Each row is a point on a tangle of strands that fork and nearly touch. The rows are in no order.
In the rows, 100 means zero.
Points whose rows are less than 68.4 apart are linked; no others are.
ludam: [102 104  86  99 122  79 119 120  90  84  76 117 109 108  84  87  65 112
 103 108  96]
miliv: [101 120  92 109 116 122  97  89  48 116 120  90  85 118  93 118 109 120
 106 111  98]
noke: [118 117 117  88  86 102 142  71  80 108 114  64 105  93 121 102 127 101
  91 119 131]
fif: [ 89 112 102 130 133  73  93 124 119 112 120 149  90 122  71 116  80  75
 112  98  86]
rokep: [ 86  84  80  89 105 105 137 108 115  70  85 153 119 108 123  95  74 136
  98 114 104]
Nuted: [ 97 130 112  95 129  92 101 119  88  92 116 132 142  93 103  98  89 132
  92  73 103]
tumo: [115  86 129 109 101 112  98  75 111 107 130  95 105  86 128 133  87  86
 122  51 102]
reso: [ 82  80  72 100 115 110  99 107 107  68  88 128 104  92 118  86  68 128
 107 130  95]
mudu: [100 101 106 110  99 114  94 110 101 121 117  87 117 109 116 111  70 112
 122  98 111]
rulo: [124  91 107 104 126  86  64 108  82 108 122 105  98 104  62 128 107  88
  73 133 108]
nize: [125  92 118  92  93  91  99  78 114 107 129  98 137  74 126 117  80 107
 111  66 111]
Des: [ 77  93 108 115 112 141 131 114  97 123  96  69  65 130  85  93 120 108
  99 101 100]
lub: [ 78 105  93  92  86 129 122 121 126  88  91 132  87  87 149  78  88  96
 122  90  89]
pur: [108 121 115  92  97  94 142 121 111 106  99 116 127  94 127  95  86  85
 127  56 100]
lefu: [ 99  78 122 101  57  68 136 103 118  87  96 129 104  74 131  93 116  86
 118  62  73]
tono: [ 97  76  83 118  96  66  73 106  85  86  97 141 106 101  70 108  82 115
 101 126  90]
Tenep: [ 92  91 112 109  77 115  75  81  77 124 108  86  78 132  58 111 103  89
  91 100 102]
Bas: [142 113 123 111 104  59  71  71  98  93  87  88 120  90 117 127 130  75
  90  89  94]
Biz: [ 81 102  80  86  91 120 103 124 108  73  72 129  66 108 102  67  71  85
 104 100  97]
nedo: [ 96  82  70  98  94 106 100 100 102  75  82 114 109  70 145  91  98 128
 119 113  86]
Gaf: [115  85 103 101 133  96  64 100  98 117 130 108 104 116  66 135  89  95
  82  83 101]
zazi: [ 71  66  98  96  83  73 127 112 103  77  78 135  73 110  79  76  74  63
  98  91 103]
ripa: [ 41  86 111  88  91 100 140 128 114  94  76 146 121 128 106  88  84  98
  89  90 125]
Zop: [ 96 139 104 116 109 108  99 102  93  99 112 107 123 101 108  95  87 140
 115  70  81]
bug: [113 104  69  93 111  99 141  68  83  97  84  57 110  86 109  92 120  92
 100 158 107]
seruf: [100  68  86  95 122  70  76 130 100  69  92 164 121  96  76 106  77 109
  91 140  91]
mefud: [ 91 102 109 105  92 130 124 112 114 127 104 110  98 107 118 101  88 105
 137  82  91]
sifin: [ 98  76 108  56  56 101 101 108 120 106  70  92 105  95  90  64  92 115
 113 100  92]
mok: [ 72  85  75 126  98  89  96 119 128  92  89 146  50 118  77  89  98  64
  95  91  98]
Sebi: [116 109 117 118 108  89  92  66  93  86 153  87  98  77 141 126 105  89
 101  64 102]
kug: [ 91  96  84  93  70 126 103 105  90  98  77  71  84 100 112  81 108 108
 112 131  96]
ror: [112  92  53 110 125  85  84  99 105  88  78 105  71 109  70  99 121  86
  71 153  93]
pake: [106 125 103  95 108 134  96  76  77 114 127  73 108 116 101 126 103 112
 104  76 105]
Zupeb: [104  98  57 103 114 105 111  99  81  86  70  96  60 129  86  91 114 104
  86 140  91]
Nute: [109 104  78  94 103 104 116  71 113  80  87  63 121  57 119  88 101 107
  99 160  97]
Teb: [ 98 107 101  97 113 118  77 116  98 102 144 130 133 104  90 130  68 113
 113 108  93]
Redek: [ 68  85  81  91  93  75 109 123 109  66  70 152  85 118  94  80  68  62
  87 106 132]
zaru: [110 120 119  81 108  97  82 113 104  85 126  98 145  63 100 102 109 149
  86 128  82]
temi: [ 99 120 102  85 118  92 138 119  94  91  89 105 112 100 105  84  72 108
 120  74 100]
Bogag: [108 123  96 107 123 100  89 102 107 104  82  83 129  68 136  97 128 131
  95 135  91]
givu: [ 61  81  83  86  96 113 128 133 117  80  61 156 103 128 100  93  83  63
  94 100 113]
mibuf: [123 115 102  97 106 122  91  72 109 111 124  69 112 104 135 126 123  96
 100  74 118]
bab: [ 87  92  96  87  95 130 128 109 111 119  99  64  58 113 112  72 132 107
  88  96  76]
fod: [120  92 102  94  81  81 101  92 128  82  68  84  98  61 140  86 108  78
 111 117  89]
rala: [120 115 114 112  87  87 120  52  85 100 119  66 100  72 134 122 134  83
 105 113 116]
magel: [101 132 117 106  81  99  97 112 116 111 102  96 126 100 129  87  90  92
 114  63 121]
fedem: [103  94  90  98 115  86 110 102  92 105  96  78  81 125  75 100 111  98
  74 147 131]
fugis: [126 119 116 109 114  91  72 106 110 108 118  96 129  76 120 118 132 137
  86 121  92]
Gupa: [102 111 118 104 129 131  67 104 110 107 152 110 133  87 115 118  87 115
 107  85  95]
ler: [ 99  99 105  79 126 151  66  83 100  96 136 105 124 124  86 123  62  97
 108  68 101]
Dineb: [ 73  87  93  82  91 101 157 118 112  91  85 136 124 119 130 108  84 107
  99 102 119]
lomeb: [ 85  93  66 123 118  66  73 129 126  85  86 143  77 108  94  86 101  64
 102 109  99]
Tener: [ 73  87 105 104  89 138 135 121 131 117  91 130  94  81 132  99  96  90
 150  82  74]
fom: [ 99 120  94 108 104 110 112  86  66 108 133  92 113 108 102 122 129 138
  85 123 111]
Budu: [ 91  63 100  78  72 105  99 103 111  78  58 108  95  88  84  64  74  92
 101 113 100]
lamo: [ 82  76  74 107  91 107  94 112 121  86  80 112  29 120  78  77 114  77
  86 108  94]
fos: [ 82 108  97  82  77 114 131 121 123 124 100  82  73 116 100  64 100  95
 112  79  76]
nula: [ 95  83  90 108 103  68  92  86 110  76  63  72  91 101  52  73  93  84
  89 131 109]
vizal: [ 98 131 112  81  84 101  87  71  86  87 107  74 124  98  93  94  89 118
  89  73 122]
muga: [ 83  87 130  80  61 122 105 107  96 131 115  66  89 110  94  87  90  94
 108  90  98]
Mati: [ 90  90 135  89  80 128  82  93 105 119 107  74  98 117  75 102  84  93
  99  58 119]
ludo: [126 106  96 100 114 131  87  84 110 113 147  90 120 104 128 140 125 111
  81  91  90]
ribi: [ 93  93  95 114 100 102  89 108  82  96 116 141 105 107  82 114  68 122
 119 108  87]
Pon: [125 101  74 111 122  65  79 124 116  89 107 124  82 119  72 113 115 102
  75 142  92]
tes: [117 123 107  99 108 107  67  96 106  98 153 106 135  88 135 128 118 126
  93  98  95]
bub: [ 91  68 113 103  66  72  73  93  90 115  92  96  69  94  45  85 110  67
 102  81 100]
mufo: [ 95  70 102 121  76  90  82  87  90 134 100  83  62 110  56 111 128  68
  91  87 107]
Feze: [103  91  96  94 119 137  78  78  63 114 138 100  97 144  77 143 117  86
  68 104 126]
zom: [117 109 100  87 126  99 108  88  56 117 116  76  93 116  82 115 109 100
  78 144 131]
gega: [102 100  83 118  93 105 114 109 116  88  94 115  91  85 149  88 100 111
 129  92  76]
talip: [100 118  86  96  97 108  86 104  48 106  89  83  94 111  76 105  94 103
 110 106  94]
numu: [ 81 102  93  98  88 121 104 133 117 100  83  97  65 122  92  83  87  95
 115  99  80]
zurur: [112 102  95 105 136 127  68  87  77 120 133  95  91 121  55 134  98  71
  86  89 113]
Tos: [108  83  80 112  83 103  98  86 123  88  67  73 101  69 149  78 126 106
 100 128  93]
Doke: [130  89 121 104  86  75 101  98 116 107  86  77 116  68 131 100 102  70
 125  85  94]
ture: [ 96 110 120  99  74 116 122 103 102 120 101  94  93  78 122  98 109  91
 127  39  65]
tutok: [106 135 122 114  71 101  77 101 110 123 105  93 110  94 134 107 118  80
 112  66  94]
Tis: [ 97  71  92  94  85  71  80 100  87  92  68  84  69  88  51  77  95  74
 107 113 101]
pep: [ 98  84 101 115 117  81  92 100 129 101  94  88  78 122  89  91  91  94
  78 137 119]
Dup: [ 98 118 100  94  92 141 117  79  88 125 120  79  93 112  97 115 109  96
 107  52  69]
kugut: [ 96 100 133  93  76  84 117 105 103  92  90 105 103  61 134  81 112  92
 130  50  82]
piged: [ 92  96  75  77 109  95 102 122 120  63  49 133  81 114  91  67  73  87
  79 113 108]
sufon: [ 88  88 110  97  97 122 112  99  90 119  72  61  83 117  79  94 138 115
  92 103 112]
rizu: [105  86 110  73  74  94 104  97  94 109  81  84 105 105  64  89  82 113
 110  78  99]
nadi: [112 134 111  82 119 105  74  75  90  94 130  81 130 113  75  94  93 128
  72  91 118]
poriv: [ 81  98 122  83 105 154  85  83 101 110 129  85 101 117  94 112  79  83
 107  47 114]
morig: [108 106 124  91 117  81  65 118  93 102 113 100 130  86  80 102  92 139
  88 141 100]
Durar: [ 84  88  99 126 107  63  97  77  85  86  82  87  89  91  56  82  99 111
  86 112 113]
duva: [106 102  75 122 122  65  78 122 134 107 120 144  76 101  78 113 101  84
  93 112 100]
togub: [ 99 129  89 118 102 105 106  85  95  97 139  89 104  97 108 106 111 138
 107 100  84]
zud: [139 130  92 105  92  85 103  73  90 116 104  85 118  93 128 130 150 115
  83 101  88]
Sovik: [116  81 128  94  92  86 118  97 108 112  87 100 127  62 131 111  84  96
 119  72 116]
mogu: [ 89  95  91  88  96  93  90  95 109  81  51  82 112  91  79  69  67  95
  96 127 101]
lovi: [110 123 114  98 131  77  91  82  88  96 108  62 108 113  56 101  98 108
  68  94 129]
Vuvir: [110 123  98  95 107 105 131  72  59 102 103  62 107 100  98  98 114 100
  96 148 130]
gilo: [102  80  99  81  54 123 108 108  95 125  98  70  89  95 114  98 106 106
 122 102  88]
gope: [102  75  99  87  72  93 132 116 135  85  77 135  99  68 156  85 118  86
 107  65  74]
mus: [ 81  99  87  95  82 127  98 104 119  80  51  82  92  82 131  63 115 108
  96 116  95]
lamol: [113 116 103  97  74 102 124  81  87 117  98  71  90  98 116 102 129 105
 111  53  67]
ninim: [124 120 103  94 122  68  70 114  94 104 108  85 112  99  57 105  97 109
  80 151 102]
vef: [146 106 109 122 118  62 101  66  94 112 103  85 110  76 132 136 149  94
  89 106  87]
dev: [134 127 110 119  87  78  72  91  91 100  92  99  96  89 135 117 128  65
 104  75  80]
zefe: [ 97  89 113 117 124  70  86  87 100 100 108  87  96 112  51 107  99 126
  81 110 118]
manab: [115  93 111 129  89  80 113  77  93 102 126  84  90  66 136 117 124  99
 114  91  95]
bizaf: [ 92 110 101  94 135  83 109 137  91  86  93 148 132 105  90  98  80 117
  93 103 108]
Kidok: [ 82  64  78 106 108  99  93 106 121  78  81 103  57 109  82  83  82  93
  79 119 114]
mizi: [109 106  95 110  95 107  99 112 112 120  90  83 120  81 130 100 103 125
 110 108 102]
kipeb: [ 77 105 112 114  90 104  91 100  86 105 103 105  83 126  66  88  83  92
 107  82 101]
tuzi: [ 65  98 102 113  92  82 108 119  86  91  95 143  97 111  66  80  76  77
 107  83 108]
tet: [114 117 107  91 140 126  95  92  48 115 127 102 104 120  77 125 130  90
  59 123 126]

Follow the links from the first point to the second, and from the first to the third. Name the last point that the two ways share.
Sebi, Dup, mefud: fugis
rala, Teb, fom: tes
ribi, Doke, Nuted: tes
ludo, Durar, numu: Redek
morig, dev, Budu: fugis
fif, Bogag, muga: zom
Tos, kugut, ludam: pake
duva, lamol, Doke: zom
ripa, gope, vef: pake
zaru, rizu, zefe: nula

A fork is a point with three links. Follow the links from the first point to the second and name the forks in between, in order.
Tenep, fedem: Redek > fugis > zom
lamo, lefu: zom > fugis > tes > pake
bab, talip: Redek > fugis > tes > pake > miliv
ler, duva: Vuvir > zom
mibuf, rizu: tes > fugis > Redek > nula
fedem, pake: zom > fugis > tes
noke, seruf: Vuvir > zom > fugis > tes
tuzi, noke: Redek > fugis > zom > Vuvir
nedo, tes: fugis
Redek, Gupa: fugis > tes

A fork is a point with three links, a tip a point with one. Leave the first point through the second and follow the links. Name the first fork or tip that comes.
muga, gilo: Vuvir
miliv, fom: zud
fugis, zaru: zom
ripa, Dineb: fugis
Bogag, mizi: Redek
magel, pur: miliv
Sovik, Doke: ler

Name the points in between on the shortest way along the links from the first point to the second, in order.
mudu, Doke: mizi > Bogag > fugis > zaru > morig > ninim > rulo > Gaf > zurur > Feze > tet > zom > Vuvir > noke > rala > manab > Sebi > tumo > nize > Sovik
lomeb, kug: mok > lamo > Kidok > pep > fedem > zom > Vuvir > noke > rala > manab > Sebi > tumo > nize > Sovik > Doke > fod > Tos > mus
zud, bizaf: vef > Bas > dev > tutok > magel > pur > temi > ludam
bub, numu: mufo > Tenep > kipeb > tuzi > zazi > Redek > piged > Biz
ribi, piged: Teb > Gupa > tes > fugis > Bogag > mizi > mudu > mefud > Tener > lub > gega > nedo > reso > rokep > Dineb > ripa > givu > Redek
ludam, ture: bizaf > Nuted > Zop > togub > fom > miliv > pake > Dup > lamol
